Each row is a point on a tangle of strands that fork, close into loops and nearly touch. The rows are in no order.
Two points are linked if the straight distance between their rows is under 66.8. Some points are linked to none.
k_694: 25	-33	-41	13	14	-10	-13	5	16	22	7	15	1	35	8	18	-16	-17	-1	10	-41	16
k_805: 15	20	-18	-10	17	21	-6	-51	6	22	-4	40	-13	-3	28	42	-31	-22	-1	38	-21	-3
k_48: 20	-3	-3	50	0	36	-23	51	-31	8	4	-56	11	24	-9	-18	-6	-12	0	0	5	43
k_660: -34	-23	9	16	-39	-18	-10	25	-14	-13	-3	-6	6	5	-30	-24	4	8	-27	-11	23	4
k_669: 40	57	15	-21	21	-1	30	-26	-1	11	16	-3	-5	-3	11	-7	-3	8	5	23	-33	-2
k_74: 27	2	-4	-8	26	2	28	21	2	-60	4	-41	3	39	-32	-43	-25	6	-21	-20	-20	4
k_378: 20	-53	-8	7	-2	28	19	-7	31	-22	6	-31	-11	-28	15	30	3	7	-9	-52	33	38
k_810: 42	-36	-25	-3	14	31	-23	-23	33	-11	3	39	-5	15	16	28	-43	-43	4	30	-28	0
k_531: 29	-61	-48	20	19	11	-10	13	34	-17	14	-33	-6	9	34	13	-20	-8	-25	-30	-8	25
k_951: -35	38	9	-29	-2	-39	31	-25	10	-21	5	-1	-16	6	-8	-33	7	18	-17	-1	-9	-49
k_109: -43	3	12	3	-26	-17	-7	1	5	1	-20	23	4	-13	-14	1	-3	4	-9	-7	29	-30
k_413: -38	3	-3	-6	-13	-50	-35	29	-4	37	11	5	-8	24	11	-5	13	-3	24	16	-29	-19
k_799: -18	14	-20	-7	30	-44	5	-7	-20	31	23	10	-12	15	14	-31	15	11	1	22	-41	-2
k_66: -15	-4	-13	-27	13	-41	24	-14	-2	-18	-2	30	-3	14	-29	-38	6	4	-17	-2	-20	-22
k_190: 15	-10	13	12	-22	37	20	-4	42	-10	-8	-19	18	-28	13	31	-4	26	-5	-25	39	-3
k_331: 17	9	16	-38	11	-5	56	-23	-17	2	24	4	-5	-29	4	-45	44	61	6	1	-8	28
k_490: -21	14	-9	1	7	-28	7	16	18	-36	2	-29	-10	32	-19	-37	-10	3	-20	-2	-37	-28
k_317: -1	-44	-33	44	2	16	-10	20	19	37	25	-40	7	11	36	25	-5	8	-19	-17	-1	44
k_228: 27	-23	-29	19	6	-6	-18	5	-8	41	0	19	1	44	-8	28	-13	-33	23	21	-32	40
k_778: -48	-11	27	-9	-32	-27	-35	26	-66	-2	-8	4	-4	-10	-21	-5	47	23	-5	7	42	18
k_613: 23	-38	-33	25	2	30	-29	3	49	0	2	-20	3	4	37	43	-42	-19	-21	0	5	-10
k_247: -23	24	9	33	-36	17	-50	27	-8	25	-25	-1	8	-9	8	30	-18	-41	19	14	-8	-8
k_938: 26	-3	-2	14	17	26	0	-26	14	4	-22	4	7	-9	20	11	-23	-5	-3	1	5	3
k_969: -35	23	23	-7	6	-15	3	-18	-6	47	28	-4	-4	-27	41	7	35	44	18	15	28	-2
k_215: 24	-5	10	-23	30	5	43	-31	-27	-22	-18	17	-5	-5	-14	-46	11	5	-12	-17	7	32
k_560: 30	29	12	-7	-9	24	26	-23	-1	62	18	12	7	-42	39	31	18	30	11	14	14	31
k_440: -58	10	7	-36	-31	-53	-26	33	-8	-10	2	-9	-2	32	-17	-26	26	-6	14	-2	-33	-45
k_505: 37	38	26	-10	-23	37	25	39	-21	-36	-5	-16	22	-43	-36	-28	7	26	-16	-4	24	9
k_25: -41	50	0	-6	-32	-2	-31	8	-4	47	-4	19	-12	6	25	49	-16	-33	18	30	-32	-9
k_738: -58	6	11	-32	-31	-62	-8	18	-8	-13	7	8	-11	19	-22	-28	19	8	-18	-1	-10	-42
k_554: 16	36	17	17	-17	12	-5	59	7	-22	17	-66	9	16	-13	-13	-18	3	5	-4	-13	-10
k_536: 47	-42	-11	5	21	39	3	-22	-7	-17	-49	32	-7	-22	10	1	-18	-20	2	-13	20	33
k_674: -27	15	7	-22	-17	-15	39	-10	37	8	38	-24	9	-35	16	6	39	51	1	-8	15	-22
k_729: 13	-20	-37	-28	48	-20	16	-48	17	4	9	17	-10	-19	42	5	7	-4	-7	-9	-15	0
k_809: -26	35	-2	-2	-8	-9	-29	23	-26	-4	9	-8	-7	14	-4	-15	13	-35	10	9	-55	-21
k_834: 0	13	16	3	13	6	20	-29	-3	23	-5	5	5	-23	18	-8	12	23	14	3	19	10
k_235: -44	-26	-10	11	-14	-33	-5	37	-27	-18	19	-44	-8	32	-13	-48	29	39	-16	4	-7	19
k_151: -29	13	-21	-1	14	-18	-14	-29	33	42	6	14	7	-28	38	43	-1	-3	0	10	12	-36
k_556: 42	5	8	7	-11	35	23	-3	4	45	17	-7	6	-32	36	27	10	27	3	0	5	47
k_859: 70	-6	2	2	29	27	21	-2	-14	0	2	-13	-4	5	21	-7	-17	1	1	-11	-10	56
k_308: -33	-8	0	6	-18	-32	10	35	-7	-32	19	-52	-10	38	-21	-54	13	27	-33	-6	-10	-5
k_232: 34	6	22	-35	9	5	58	-17	-17	-24	6	3	-2	-16	-17	-48	29	35	-6	-16	0	33
k_112: -18	-22	12	27	-23	3	-46	24	-13	9	-28	-1	11	37	-33	18	3	-57	56	-11	12	-4
k_978: -31	-11	-30	-9	19	-56	2	8	10	29	29	11	-8	12	10	-17	24	20	5	6	-27	-19
k_970: -12	51	31	-11	8	3	16	-45	-5	0	-30	24	-3	-33	1	-4	-4	-2	16	11	21	-29
k_752: 17	-23	-3	-20	-6	6	44	16	26	-24	39	-34	-5	-23	-3	-10	24	53	-22	-40	-11	24
k_750: -3	14	2	-15	34	-25	-6	-26	-14	46	-10	61	-1	-17	12	8	8	-7	30	24	-4	-7
k_900: -27	-29	-20	-14	-4	-7	-7	-25	40	0	-11	25	21	-40	7	47	3	-9	-13	-18	46	-22
k_432: 0	0	-17	49	-10	12	-31	43	18	6	5	-45	0	33	7	22	-46	-8	-19	5	-24	7
k_930: -51	22	26	-37	-22	-31	-27	12	-42	10	-21	28	-6	-14	-13	-12	38	0	14	11	26	-25
k_919: -36	-34	-1	-25	20	-69	7	7	2	19	19	28	-16	55	-25	-19	38	7	20	-6	7	-14
k_960: -13	42	11	-2	4	5	-11	9	-33	-17	4	-30	-12	5	-9	-33	16	-21	8	6	-22	-24
k_127: -15	-65	-2	36	-26	23	-5	16	1	-5	-12	3	14	-8	-22	6	-3	10	-28	-35	38	34
k_78: 37	65	35	-1	-7	47	9	13	-34	-24	-2	-14	4	-27	-20	-15	15	-11	30	0	6	-29
k_43: 35	-66	-7	-5	-15	6	-1	-22	19	-35	-24	50	7	2	-25	15	-20	-30	-20	-22	25	-5
k_192: -21	-18	26	15	-4	-8	-34	6	1	40	-38	39	4	12	-13	31	7	-29	56	1	46	-4
k_218: -42	-49	29	7	-20	7	-9	-8	-29	16	16	3	1	-27	-26	8	18	43	-18	-20	50	26
k_347: -2	-24	13	-31	-5	-9	49	-21	7	-16	40	-16	-6	-19	-10	-18	36	45	-23	-38	7	22
k_447: -51	29	12	-22	-17	-34	2	1	-8	-16	-6	0	-12	1	-11	-29	8	3	-8	2	-4	-40
k_21: 44	25	2	-9	37	31	-1	-44	-6	-16	-10	18	-3	-1	13	8	-32	-25	3	25	-19	3
k_333: 9	-42	-19	-19	-9	-2	1	-31	34	-35	-18	40	6	-5	-12	18	-20	-18	-24	-10	16	-35
k_953: 15	-8	-17	29	-19	25	-41	10	24	5	-10	18	6	27	1	56	-44	-47	16	34	-26	6
k_501: 65	24	7	-13	32	27	17	-27	-15	4	-5	-1	-2	0	15	-1	-19	-14	2	11	-15	33
k_375: 3	50	25	-2	-7	25	1	4	-33	-25	-10	-24	-4	-4	-22	-28	16	-17	13	-4	5	-24
k_69: 24	-17	-13	-16	12	3	3	-21	8	-43	-31	39	4	6	-31	-8	-19	-25	-3	5	-10	-13
k_356: -58	13	18	4	-31	-17	-1	1	11	14	-1	-8	-4	-15	14	3	11	26	-4	-5	38	-39
k_162: 2	-17	14	30	8	32	-7	-1	-43	38	-15	1	10	-22	8	-12	16	12	24	9	28	63
k_583: 17	-21	2	-15	3	16	31	-40	28	-24	-10	5	-3	-26	15	15	3	6	-17	-32	35	-3
k_818: -15	-4	-2	32	-16	5	-12	45	-7	-20	-8	-51	0	26	-20	-30	-3	-3	-12	-6	-1	7
k_199: 38	5	26	1	-12	36	32	-11	18	-8	-24	3	13	-30	5	9	-1	20	4	-14	33	11
k_350: 58	36	-6	-24	62	5	28	-11	-25	-24	24	-18	-8	30	-8	-34	-13	-10	-4	9	-52	23
k_248: 54	66	25	-3	8	39	12	3	-35	0	7	-12	6	-24	-12	-8	11	-15	23	14	-4	1
k_163: 0	-16	22	14	-23	9	27	10	13	-29	5	-26	7	8	-23	-14	-1	26	-33	-25	27	9
k_45: -23	8	19	-12	-33	-30	-9	-10	13	-30	-22	40	6	4	-42	12	-12	-30	3	-4	2	-51
k_200: 22	-42	-10	9	1	13	3	4	-11	-30	-32	16	13	10	-42	-20	-11	-19	-21	-16	10	20
k_971: -43	16	14	13	-24	-13	-48	27	-38	58	3	-9	-8	-7	34	13	17	14	15	28	16	13
k_357: -10	-28	-32	-9	29	-12	18	-24	15	8	6	9	2	-14	23	0	15	12	-9	-21	3	5
k_689: 40	-3	3	7	-11	32	19	23	21	15	22	-21	10	-40	28	13	2	42	-9	-15	-2	30
k_875: 62	17	7	-28	28	44	2	-20	14	-37	23	-1	-6	20	21	20	-68	-21	2	21	-20	6
k_817: 32	-20	-31	9	10	40	-21	-4	34	1	18	-16	-9	25	31	41	-58	-18	-23	12	-14	0
k_275: 15	-13	-18	7	17	-17	-17	-13	-5	54	-2	41	1	32	2	34	-7	-32	37	22	-15	21
k_353: 72	2	-3	-5	15	24	12	39	7	-38	17	-38	21	15	3	-6	-51	12	0	-14	-21	18
k_549: -36	-32	12	-11	-18	-57	-9	25	-9	8	9	21	-5	41	-32	-10	28	4	12	-7	21	-6
k_97: -26	-68	-21	32	-28	-13	-6	51	-1	-7	11	-17	8	30	-35	-21	7	22	-22	-19	3	29
k_526: 69	10	1	-17	23	31	5	7	14	-48	20	-26	11	25	7	4	-65	-4	1	3	-25	7
k_961: 3	-16	20	-2	-10	12	23	-43	7	-19	-13	21	10	-25	-6	10	-7	5	-30	-29	44	-5
k_820: 36	37	11	9	29	30	8	-6	-48	3	1	-16	1	-8	-11	-32	17	-17	17	8	-4	15
k_238: -22	-7	21	-4	10	15	18	-32	-8	29	3	13	3	-38	17	8	26	37	15	-10	45	16
k_518: 29	-44	-35	-14	39	-26	6	-18	0	17	-7	43	0	20	8	-9	9	-12	20	-4	-28	17
k_382: 66	7	1	2	22	28	15	45	-18	-36	15	-43	24	16	-22	-27	-25	6	7	-19	-14	26
k_651: -23	12	45	4	-30	13	17	-22	-21	6	-13	16	8	-35	-14	-3	11	23	-2	-4	63	3
k_123: -13	-14	-11	-3	-7	-32	-15	35	-33	-1	-2	-3	0	33	-38	-36	31	-21	29	4	-17	1
k_521: -45	-42	5	3	4	4	-2	-2	-25	28	21	-7	-6	-20	-3	1	34	55	4	-9	33	33
k_433: 1	38	7	18	4	3	-13	36	13	-36	20	-55	-1	36	-6	-6	-34	-13	-5	0	-39	-19
k_567: -23	-38	-31	-26	25	-20	12	-33	36	-4	5	-3	0	-41	29	26	14	-3	-9	-28	21	21
k_596: 23	-9	-41	22	2	43	-15	19	15	18	3	-23	-12	39	20	47	-54	-18	-19	21	-14	31
k_419: 8	6	-10	-11	30	-28	-3	-17	-22	29	-7	48	2	4	-8	-8	10	-18	33	24	-28	2
k_686: 1	10	-17	19	21	-10	-9	27	15	-27	11	-33	-4	38	-8	-16	-33	-9	-18	5	-48	-14
k_756: 8	-4	-7	-19	41	-15	39	-29	-10	-6	1	7	-9	6	5	-47	13	19	-8	-7	-15	13
k_10: -5	26	-7	-22	40	-32	28	-25	-17	1	12	0	-12	10	3	-52	18	18	-1	13	-31	-3
k_318: -47	-4	24	-29	-19	-51	-8	4	5	14	3	51	-8	0	-17	8	28	7	2	-3	30	-43
k_851: -3	63	10	-6	16	24	-12	-10	-60	-9	15	14	-16	4	4	-18	22	-42	13	8	-49	-24
k_187: -13	-56	-27	2	-23	-3	-11	-9	46	-17	-10	17	22	-19	-5	44	-7	-17	-27	-27	43	-17
k_894: -35	-23	17	15	-29	-17	-2	27	-40	-21	20	-57	-10	20	-20	-29	35	54	-11	0	12	32
k_578: 14	5	4	13	-3	36	-14	-8	-14	-29	-51	32	14	-20	-40	9	-13	-44	13	6	18	-10
k_351: 29	20	16	-8	24	23	28	-23	-27	-8	-22	1	4	-16	-14	-35	14	-5	10	0	14	22
k_30: -50	-28	23	2	-25	-23	-15	8	-34	5	11	17	-1	-15	-23	-7	27	35	-19	-1	41	9
k_300: -6	-33	13	-6	-6	-3	34	-19	-1	-22	18	-9	-3	-3	-13	-20	9	25	-37	-37	20	17
k_724: 9	39	-4	-3	-18	-14	25	28	37	16	49	-36	4	-16	30	4	9	52	-20	11	-28	-20
k_52: 31	4	-5	-19	23	-12	43	10	31	-32	23	-31	-2	19	4	-31	0	37	-17	-21	-26	-6
k_954: 44	-20	12	35	2	52	0	-4	-11	39	-11	-10	6	-21	31	21	-9	6	8	-11	23	66
k_411: -2	-8	3	64	-23	33	-38	48	-21	20	-15	-47	13	7	-3	-2	-11	-12	7	5	19	33
k_634: 43	-36	-12	13	31	19	17	-8	-3	-2	-1	-10	-13	0	29	-9	-4	5	-6	-26	-2	49
k_657: -24	-3	26	-27	-17	-58	1	-19	10	-21	-5	48	-1	28	-44	5	-1	-27	6	-9	0	-50
k_298: 38	11	5	4	6	15	19	58	-13	-39	19	-58	16	23	-32	-42	-1	17	3	-13	-2	19
k_719: -15	-25	-27	50	-25	-10	-34	47	28	24	5	-27	8	28	6	18	-21	-4	-8	3	-22	-6
k_793: -51	-3	18	1	-33	-24	-23	27	-57	-13	1	-35	-6	5	-10	-20	45	39	-5	5	22	19
k_193: 37	-10	8	20	4	28	19	31	8	-11	3	-39	11	9	1	-17	-8	23	-1	-18	3	37
k_941: -16	-14	9	-32	3	-54	12	-28	15	-4	1	61	5	11	-35	9	11	-10	-5	-13	16	-46
k_769: 37	-3	-33	-35	57	-11	23	-61	10	-2	15	22	-25	-3	41	-6	-6	-10	-13	6	-33	-5
k_415: 44	-53	-15	-9	5	30	0	-25	10	-40	-42	44	-6	-10	-6	2	-25	-30	-10	-13	21	11
k_408: -39	-8	11	-41	-5	-66	-20	26	-44	3	6	15	-17	28	-24	-28	58	14	18	15	5	-3
k_449: 25	-20	1	-7	10	11	17	-22	-3	-43	-29	18	3	1	-27	-20	-21	-14	-33	-16	12	2
k_95: -3	36	17	19	-7	41	-27	-14	-11	-28	-43	23	8	-29	-17	21	-13	-50	23	11	6	-25
k_572: -33	-41	-18	-16	26	-11	-3	-25	28	26	14	-18	3	-55	33	36	15	7	4	-28	23	44
k_17: 39	-25	-14	-9	16	37	-22	-40	26	-16	-21	50	0	-15	17	22	-35	-37	9	25	-9	-10
k_833: 31	-14	4	-7	12	49	-6	-46	25	-29	-38	29	-2	-20	12	19	-40	-22	-1	10	22	-17
k_899: -15	-13	9	5	-2	-9	-15	-1	-34	-23	-13	19	-2	48	-57	-9	22	-63	43	-20	1	-20
k_481: -42	16	18	-49	-4	-46	-32	20	-51	14	-11	17	-12	8	-9	-22	59	3	28	19	2	-20
k_974: -4	-14	-18	-23	8	-20	-2	-36	44	-28	-12	50	2	5	-6	22	-12	-17	12	11	-14	-56
k_617: 25	-3	-33	-19	44	-7	30	-42	-15	42	22	16	-21	0	47	4	4	0	-10	2	-23	40
k_947: 34	-4	8	32	9	43	0	39	-25	-15	-9	-43	17	9	-20	-24	-5	-5	8	-13	16	40
k_125: -23	-16	-7	22	-30	-10	-23	19	32	0	-27	16	8	11	-14	24	-17	-12	18	-2	3	-33
k_51: -42	26	-4	21	-26	-23	-24	12	20	37	10	-18	-6	3	32	23	-14	-2	-4	12	-19	-37
k_673: 7	19	2	-30	17	-28	51	-11	20	-35	21	-21	-8	26	-12	-45	11	36	-21	-11	-24	-20
k_54: 3	4	5	22	-12	1	-6	45	-34	-9	24	-71	-1	23	-5	-40	32	27	8	11	-6	35
k_976: 11	15	-6	-4	13	19	-8	-39	46	-18	6	1	-3	-1	29	31	-35	-8	-11	21	-16	-41
k_166: 34	65	23	-8	-4	12	20	-26	8	19	5	1	-1	-15	20	22	-14	4	8	29	-15	-8
k_789: -10	-3	8	-32	-6	-7	45	-20	19	1	36	-13	4	-37	8	-5	41	53	-6	-22	12	6
k_777: 26	12	-10	6	33	-10	13	27	12	-23	29	-52	-2	47	-1	-28	-29	10	-19	-3	-48	2
k_263: 44	-40	-12	15	4	26	15	13	31	-6	24	-40	-6	-28	31	27	0	17	1	-40	7	52
k_758: -23	-18	21	2	-21	-26	0	-14	0	-7	-4	44	17	-19	-27	0	0	1	-32	-16	35	-26
k_927: -16	7	3	13	-22	9	-22	26	11	-54	-25	0	6	12	-41	2	-20	-41	-3	-4	-18	-34
k_172: -16	-37	-18	21	-29	-2	-10	10	37	-14	-20	14	17	5	-18	26	-12	-5	-18	-15	22	-26
k_4: -17	-11	5	36	-22	32	-6	-5	35	16	-14	-18	18	-27	22	39	-5	15	-1	-15	47	-6
k_959: -40	-2	-24	-3	14	-35	-21	3	29	58	23	16	5	-19	33	41	17	5	9	9	12	-19
k_507: -38	17	2	-8	-18	-29	-2	29	-7	-35	6	-36	-13	28	-26	-50	8	0	-23	-4	-24	-29
k_534: 20	-55	-6	20	10	39	0	-13	-18	9	-44	36	4	-32	6	8	-4	-6	9	-25	31	55
k_564: -21	10	-1	15	-23	5	-14	36	-12	-35	-17	-23	3	11	-40	-21	-6	-27	-14	-11	-2	-20
k_629: -4	-13	36	15	-27	-3	4	-25	1	-25	-16	24	21	-23	-26	-1	-19	-6	-41	-23	45	-19
k_619: 60	-10	4	21	13	53	-3	-21	-9	24	-24	4	1	-14	35	26	-25	-16	5	0	22	53
k_287: 19	0	-25	-17	28	-21	-3	-26	-10	42	4	51	-7	24	6	23	-7	-23	23	29	-40	17
k_488: -39	41	18	8	-35	12	-51	18	-22	51	-16	9	3	-13	22	37	-8	-36	23	22	-8	-6
k_882: -27	13	2	17	-11	-13	-22	22	-24	18	1	-26	-4	5	11	-26	10	4	8	18	-8	3
k_115: 22	67	40	-11	-2	11	19	-33	4	10	-15	10	4	-35	13	4	0	6	25	22	2	-22
k_925: 6	-63	-7	22	-11	32	8	-8	14	-16	-10	-6	-2	-22	0	26	-6	1	-25	-50	40	37
k_270: -14	35	11	-25	4	-9	10	-31	-16	-42	-25	44	-2	-15	-41	-12	-5	-34	-1	6	-8	-37
k_965: -28	-25	-1	13	9	4	5	-9	0	38	32	-24	2	-19	27	9	31	46	10	-7	17	28
k_592: -6	-7	-9	5	13	-13	26	-2	27	-11	15	-28	-3	16	8	-20	2	25	-18	-17	-7	-10
k_5: 45	19	49	-16	-23	15	36	-8	3	-44	-7	3	20	-22	-38	-15	-7	9	-32	-22	30	-4
k_245: -40	25	37	-20	5	-18	8	-23	-31	27	7	10	-12	-29	20	-10	42	53	24	20	39	2
k_944: 24	2	-34	-24	44	-14	11	-45	6	5	16	36	-17	16	20	0	-15	-15	-11	24	-56	-3
k_737: -19	19	15	39	-28	19	-33	24	-5	10	-27	-26	7	-9	3	9	-13	-15	10	5	19	-10
k_999: 21	-38	-24	-10	12	21	10	-28	42	-33	-5	-9	-7	-20	30	19	-14	-15	-18	-25	28	-5
k_795: -18	17	17	-33	-4	-18	-10	-2	-47	-4	-13	41	-6	0	-42	-19	39	-38	39	1	3	-26
k_688: -21	30	32	-11	4	-5	-2	-17	-57	23	-5	0	-4	-29	12	-19	47	32	35	29	34	21
k_358: 2	14	0	34	-16	41	-42	36	-48	-2	-10	-3	0	3	-19	-9	16	-45	24	-5	-20	-17
k_695: -25	-16	-16	15	-3	-18	6	13	13	-4	-2	-11	0	13	-6	-19	-2	16	-14	-8	-5	-10
k_730: -42	-9	6	-10	-20	-44	-25	30	-2	21	-5	11	-4	26	-12	-4	21	-7	34	3	-2	-20
k_103: 28	-19	-2	4	-5	15	32	33	30	-23	25	-42	8	5	3	-9	4	43	-17	-35	-4	18
k_383: -20	-12	-21	34	-10	2	-12	8	38	11	-1	-23	9	-1	20	23	-15	9	-13	-9	8	-22
k_740: 22	-1	5	48	0	49	-21	15	-46	29	-21	-16	17	-13	0	-5	6	-18	16	10	28	56
k_315: -25	-12	-22	-1	13	-4	-3	-25	36	18	-2	9	14	-31	28	34	2	5	-3	-8	30	-20
k_972: -52	9	5	-9	22	-27	-15	-4	-8	64	28	15	-12	-28	39	16	40	35	8	18	24	-4
k_466: 26	22	4	4	12	-7	18	50	2	-25	33	-63	3	35	-13	-44	-2	22	-4	0	-32	9
k_365: -68	17	27	-12	-27	-25	-27	15	-16	22	-9	-1	-11	-17	19	1	26	33	8	7	35	-24
k_645: -53	27	28	-6	-26	-23	-38	19	-37	30	-2	-30	-7	-8	37	-7	29	28	15	21	13	-6
k_334: 30	-65	-37	24	30	14	7	14	8	-10	5	-16	-13	7	24	-8	-6	2	-16	-36	-15	49
k_819: -22	20	0	-4	-14	-27	-33	23	-17	25	6	6	-4	23	-4	1	10	-34	29	17	-45	-11
k_864: -2	49	43	-19	-9	9	24	-49	-10	-27	-32	22	2	-32	-26	-6	-5	-12	-1	2	35	-30
k_468: 13	-9	-12	31	-7	26	-29	34	-42	0	-21	5	10	5	-37	-12	14	-45	30	-1	-4	7
k_884: 25	15	-22	-14	12	23	3	-34	45	10	24	-16	-10	8	44	48	-34	-11	-16	21	-10	-17
k_107: -1	34	-14	-17	29	-10	0	-49	-8	44	-1	52	-11	-11	28	27	-13	-11	6	34	-18	-8
k_478: -47	17	2	-3	2	-31	-28	8	4	56	6	28	-9	-21	31	20	18	15	18	16	14	-29
k_849: 30	15	-32	-23	40	-2	3	-39	-19	19	-1	48	-15	16	8	10	-18	-28	4	37	-49	23
k_219: 6	-19	-8	39	-15	39	-22	38	-45	-9	-29	-9	15	-3	-42	-22	10	-29	7	-9	27	21
k_179: -10	-15	-20	21	-1	-12	-11	45	-17	-10	-3	-21	-1	24	-28	-40	10	-5	0	6	-16	12
k_576: -11	11	-8	-22	18	-15	12	-41	20	-22	-18	39	-4	-6	-5	-2	-12	-4	-6	9	-12	-49
k_191: -1	-12	-2	50	-15	30	-38	31	-30	32	-31	-4	19	-11	-6	6	-4	-23	19	13	21	34
k_409: -20	9	0	25	-30	-8	-39	19	29	-8	-18	8	4	11	-3	29	-24	-32	20	14	-30	-34
k_197: 57	-15	-16	-1	1	28	20	34	30	-10	31	-34	5	-34	35	20	-12	35	-15	-29	-7	35
k_454: 5	4	5	3	-4	22	-9	-15	11	-47	-40	21	6	-5	-29	6	-30	-29	-9	7	8	-23
k_846: 16	6	-15	43	-5	32	-24	33	-5	17	-2	-37	-1	30	1	27	-43	-23	-12	12	-11	32
k_879: -14	23	7	-26	5	-22	0	-18	-24	-13	-25	51	-2	-11	-35	-17	15	-27	24	10	-6	-26
k_902: -29	-10	-14	-18	4	-50	12	13	-18	-6	6	14	-7	22	-26	-48	23	12	0	4	-18	-9
k_482: -36	31	-1	10	-16	-21	-9	-3	1	58	24	-15	-11	3	42	19	1	13	1	19	-3	-15
k_625: -23	-22	-8	-21	-7	-55	-11	32	-46	-6	9	2	-6	33	-35	-44	47	5	15	8	-9	9
k_682: -7	29	-20	24	-19	38	-31	12	7	10	-10	16	-8	19	8	64	-43	-47	7	41	-23	14
k_394: 9	38	24	-18	8	6	25	-39	-11	-49	-23	16	1	-9	-38	-19	-13	-18	-16	-1	13	-26
k_643: -35	-8	-22	43	-21	-14	-22	35	36	15	14	-44	2	16	19	11	-12	13	-16	-6	-12	-24
k_493: 26	60	9	-12	-17	13	30	-16	8	53	17	5	-3	-30	35	30	3	27	4	28	-3	4
k_396: -8	32	26	6	2	5	-1	-14	-34	33	-4	-3	1	-21	16	-13	19	11	24	23	23	15
k_195: 31	13	33	-25	-4	4	40	-41	11	-48	-13	12	5	-7	-24	-14	-15	5	-34	-15	21	-20
k_70: 16	10	-17	12	21	6	-16	-1	-7	-8	-8	15	2	13	-11	0	-18	-32	4	22	-41	2
k_890: 42	-33	-24	22	4	26	-36	7	21	-10	-11	18	9	26	-3	28	-42	-41	9	23	-28	13
k_680: -11	36	9	-13	-21	-22	33	12	45	1	34	-30	3	-23	19	-8	23	53	-7	2	-7	-39
k_319: -38	-18	-17	-23	17	-71	6	9	26	20	27	18	-11	35	-5	-8	34	12	18	-5	-14	-34
k_888: -17	17	-6	-26	14	-32	27	-33	12	-40	-6	22	-9	9	-23	-23	-9	-1	-26	1	-20	-46
k_18: 34	-41	-22	13	15	24	3	0	35	-29	-2	-29	-5	4	29	13	-22	0	-16	-29	10	9
k_404: -28	-22	7	-24	6	-43	7	-7	14	22	2	54	-1	7	-21	17	25	1	15	-8	32	-29
k_942: -23	48	23	3	-6	14	-14	-22	-11	-10	-36	17	0	-32	-5	5	-7	-29	20	11	5	-35
k_75: 44	49	3	-29	22	-13	41	-3	10	1	34	-16	-5	7	11	-21	-3	30	-12	14	-48	-2
k_379: 8	43	14	-33	10	-32	48	-4	3	-21	24	-20	-6	7	-10	-56	28	41	-3	12	-28	-17
k_982: -58	18	31	-46	-27	-48	-22	12	-1	17	-14	36	-9	-4	-8	1	26	1	17	5	11	-51
k_880: 0	-28	-7	-28	-1	-27	6	-39	30	-19	-12	59	8	5	-25	22	-6	-17	-1	-7	17	-45
k_656: 33	25	17	-7	16	37	-3	-27	36	-36	9	0	-2	6	20	23	-53	-17	-1	27	-13	-23
k_492: 10	-24	-3	24	-7	24	-3	24	-28	-29	-23	-9	12	8	-47	-30	-3	-19	-22	-16	22	27
k_299: -27	27	-25	6	-15	-5	-16	-1	10	41	3	22	-15	19	21	53	-23	-22	8	33	-34	-8
k_420: -12	33	-37	2	-7	17	-14	7	8	21	-5	27	-21	32	8	54	-26	-40	20	46	-43	14
k_559: 28	37	8	24	3	25	-5	22	-23	12	14	-42	0	17	-4	-6	-11	-15	3	12	-11	23
k_848: 9	-38	13	25	9	39	6	-8	-20	41	1	-9	2	-27	24	6	13	26	18	-18	23	65
k_259: -3	-77	-21	28	-20	3	-1	34	2	-8	-6	3	13	21	-32	-10	2	5	-16	-32	11	39
k_996: 21	39	15	-34	11	-16	46	-14	-1	0	24	-3	-3	-23	11	-42	36	55	0	15	-22	1
k_776: 29	46	-3	-14	0	-14	29	32	16	13	49	-35	-2	8	15	-15	-2	43	-18	20	-44	0
k_156: -31	-26	3	-8	16	9	12	-28	13	32	21	-16	3	-48	22	26	28	33	13	-24	36	29
k_368: 46	-2	29	-8	-25	38	31	7	18	-41	-15	-5	15	-29	-15	5	-15	25	-21	-29	36	9
k_328: 6	-31	-36	13	20	-6	-2	-7	14	21	3	7	4	3	23	7	-4	3	-6	-4	-18	11
k_597: 1	-28	-16	38	-8	31	-18	-2	45	7	-13	-22	20	-15	30	43	-23	-2	-11	-11	31	-11
k_340: -46	36	14	-8	-32	-13	-54	24	-36	61	-4	-6	-3	-2	31	16	11	-13	16	30	-7	-4
k_637: 18	-29	-41	17	29	-5	10	12	11	22	31	-29	-11	33	30	-4	-13	7	-29	-11	-35	32
k_236: -37	12	-5	23	-32	-21	-41	23	34	25	0	4	-2	12	21	40	-20	-16	11	12	-31	-37
k_514: -32	21	16	-9	-39	-10	-19	11	2	-43	-23	19	3	9	-42	4	0	-44	2	-9	-17	-49
k_71: 28	11	-27	-15	12	42	1	-47	25	24	7	11	-21	2	44	49	-37	-21	-12	28	-7	1

A tip is a point with one link. Name the tips that can be reached along the links from each point below, in the order of the rows.
k_51 -> k_554, k_482
k_724 -> k_163, k_97, k_619, k_795, k_358
k_331 -> k_695
k_318 -> k_440, k_534
k_18 -> k_21, k_833, k_737

A fork is a point with three links, a tip a point with one. Leave the first point through the second and follow the links. Name the first fork or tip that comes.
k_942; k_95 -> k_358
k_919; k_549 -> k_215
k_315; k_151 -> k_156
k_656; k_875 -> k_686
k_971; k_645 -> k_21
k_961; k_629 -> k_488

Name the points in between on the shortest way along the links from the first point to the second, in order.
k_592; k_351 -> k_52 k_673 k_379 k_996 k_331 k_232 k_215
k_187; k_30 -> k_900 k_315 k_151 k_959 k_478 k_972 k_969 k_245 k_688 k_396 k_834 k_238 k_156 k_965 k_521 k_218
k_849; k_238 -> k_944 k_769 k_729 k_357 k_567 k_572 k_156
k_890; k_961 -> k_953 k_682 k_420 k_299 k_25 k_488 k_340 k_971 k_645 k_365 k_356 k_109 k_758 k_629
k_680; k_578 -> k_724 k_776 k_75 k_669 k_166 k_115 k_970 k_942 k_95
k_347; k_740 -> k_752 k_103 k_193 k_947 k_48 k_411 k_191
